Points on a hilly landscape, in no order, each with its height.
From any point a climber takes the steepest step (rise divided by distance) to one of its 5 nearest points. It stops when none of these is higher. Distance is the straight distance between rows; heights are no part of it.
K_397 (h 57.9): [185 149 138 120 184 168 118 154  70 100]
K_487 (h 14.5): [139 129 108 173  93  55 130 105 152 128]
K_634 (h 61.3): [125 183 164 128 165 180 116 161  99  82]
K_974 (h 37.7): [ 91 151 108 160  96  85 128 133 184 123]
K_879 (h 50.0): [169 123 156 113 148 155 113 137  82 114]
K_231 (h 64.3): [109 146 164 122 127 154 114 132 120  95]
K_169 (h 41.8): [160 100 152 114 135 140 119 120  90 126]
K_838 (h 60.1): [163 148 159 123 155 162 107 143  76  99]
K_353 (h 41.4): [175  94 115 101 146 166 163 138  75 149]
K_703 (h 64.5): [114 147 105 169  87  70 128 120 170 125]
K_706 (h 50.2): [ 63 154 105 127 132 119 112 156 199 158]
K_366 (h 8.5): [125 148 102 188  79  56 135 126 167 130]
K_860 (h 47.2): [ 71 155 108 132 158 108 101 160 207 190]
K_490 (h 44.3): [ 91 146 118 146 102 101 119 121 169 114]
K_910 (h 56.2): [152  88 116 133 117  84 124  86 132 142]
K_645 (h 34.0): [157  94 103 100 128 174 206 121  75 156]
K_427 (h 53.8): [103 140 145 128 113 133 112 117 134 100]
K_821 (h 35.1): [106 141 115 152  94  86 120 113 169 114]
K_954 (h 39.3): [ 90 157 100 167  90  76 137 144 186 135]
K_591 (h 55.1): [140 139 162 119 131 152 107 134  99 100]
K_625 (h 37.8): [126 127 118 158  93  70 117 102 153 116]
K_582 (h 48.7): [153 100 147 114 121 127 111 109 109 122]
K_329 (h 54.4): [160  75 104 125 121  89 140  85 128 161]
K_906 (h 47.1): [159  76 113  97 130 153 167 116  90 158]
K_308 (h 40.6): [193 117 112 104 165 176 156 155  68 132]
K_485 (h 40.5): [151 120 159 117 134 144 109 122  96 110]
K_757 (h 66.7): [ 59 154 145 116 138 166 121 158 160 126]
K_12 (h 53.1): [159  69 102 116 123 103 150  92 119 165]
K_525 (h 49.3): [ 95 135 136 128 108 121 114 113 146 103]
K_281 (h 64.1): [ 67 159 153 113 143 180 120 161 150 116]
K_967 (h 49.1): [ 70 157 105 134 139 109 110 159 204 177]
K_335 (h 5.0): [142 134 106 186  86  49 134 112 156 138]
K_805 (h 51.1): [165  80 132 105 127 138 135 111  97 145]
K_129 (h 60.0): [173 144 153 121 160 168 115 147  78  98]
K_341 (h 46.9): [182 113 127 106 159 169 141 146  69 131]
K_419 (h 50.9): [117 123 125 141 104  94 113 101 145 109]
K_766 (h 56.3): [189 132 133 117 174 169 122 154  68 112]
K_439 (h 55.0): [143  98 131 130 116 100 111  90 126 125]
K_480 (h 55.3): [152  82 120 123 121 102 128  96 114 146]
K_143 (h 42.2): [ 67 149 118 130 162 120  93 151 207 192]
K_139 (h 48.8): [120 125 152 126 117 133 108 114 119 103]
K_614 (h 48.3): [151  67 104 105 121 124 172 100 109 165]
K_659 (h 52.2): [142 106 145 122 122 122 109 104 113 117]
K_51 (h 38.2): [179 104 106 102 147 175 177 144  73 149]
K_398 (h 45.7): [ 98 138 126 140 103 100 115 111 160 112]
K_908 (h 48.5): [ 75 155 102 151 107  97 126 148 191 142]
K_407 (h 62.4): [ 60 150 143 118 128 154 120 146 166 121]
K_973 (h 66.5): [ 59 147 121 114 158 140 102 157 194 170]
K_922 (h 62.3): [144 168 165 127 158 170 115 150  87  86]
K_765 (h 52.4): [160  85 134 108 130 132 134 112 101 144]
K_375 (h 46.7): [ 86 158  93 163 102  84 130 159 196 144]
K_166 (h 52.3): [ 62 154 112 125 122 120 117 147 191 144]
K_808 (h 42.6): [141 115 159 118 127 138 108 112 102 112]
K_274 (h 35.2): [169 109 101 104 141 183 204 140  66 145]
K_739 (h 41.3): [180 107 134 108 150 157 129 138  76 131]
K_266 (h 61.0): [ 73 148 150 116 124 158 119 142 149 103]
K_433 (h 55.2): [132 116 116 147 108  81 119  95 147 120]
K_11 (h 54.2): [ 75 146 130 127 112 128 122 128 169 112]
K_741 (h 61.9): [147 110 113 151 107  69 122  94 140 135]
K_913 (h 60.9): [132 152 169 126 140 164 119 137 100  94]
K_924 (h 61.8): [121 170 170 126 149 175 114 150 101  87]
K_447 (h 49.2): [163  76 117 105 123 136 159 112  97 161]
K_70 (h 53.5): [160 106 107 162 105  59 127  96 140 146]
K_953 (h 32.7): [158 122 105 107 126 175 240 121  65 142]
K_780 (h 56.4): [156  95 107 145 109  67 131  88 137 152]
K_112 (h 61.4): [ 95 165 165 123 137 174 120 147 116  92]
K_752 (h 55.8): [163 187 150 128 192 175 112 159  82  77]
K_589 (h 58.9): [ 56 150 127 114 132 146 118 152 177 137]

Call two points neighbours if one is among the 5 nearest of the other. Go from one point of each pair to the other, from neighbour to neighbour, staying as high as possible. Name the lowest point that can't be avoided.
K_741, K_973 => K_525
K_703, K_757 => K_375
K_231, K_922 => K_924
K_922, K_757 => K_112
K_973, K_922 => K_589

Two climbers start at each pair of points below. Name the first point that both come to, or write -.
K_808, K_419 => K_741
K_908, K_525 => -
K_169, K_582 => K_910
K_397, K_447 => -

For each start below, name the point where the climber stops.
K_953 => K_741
K_614 => K_741
K_645 => K_741
K_341 => K_922
K_805 => K_741
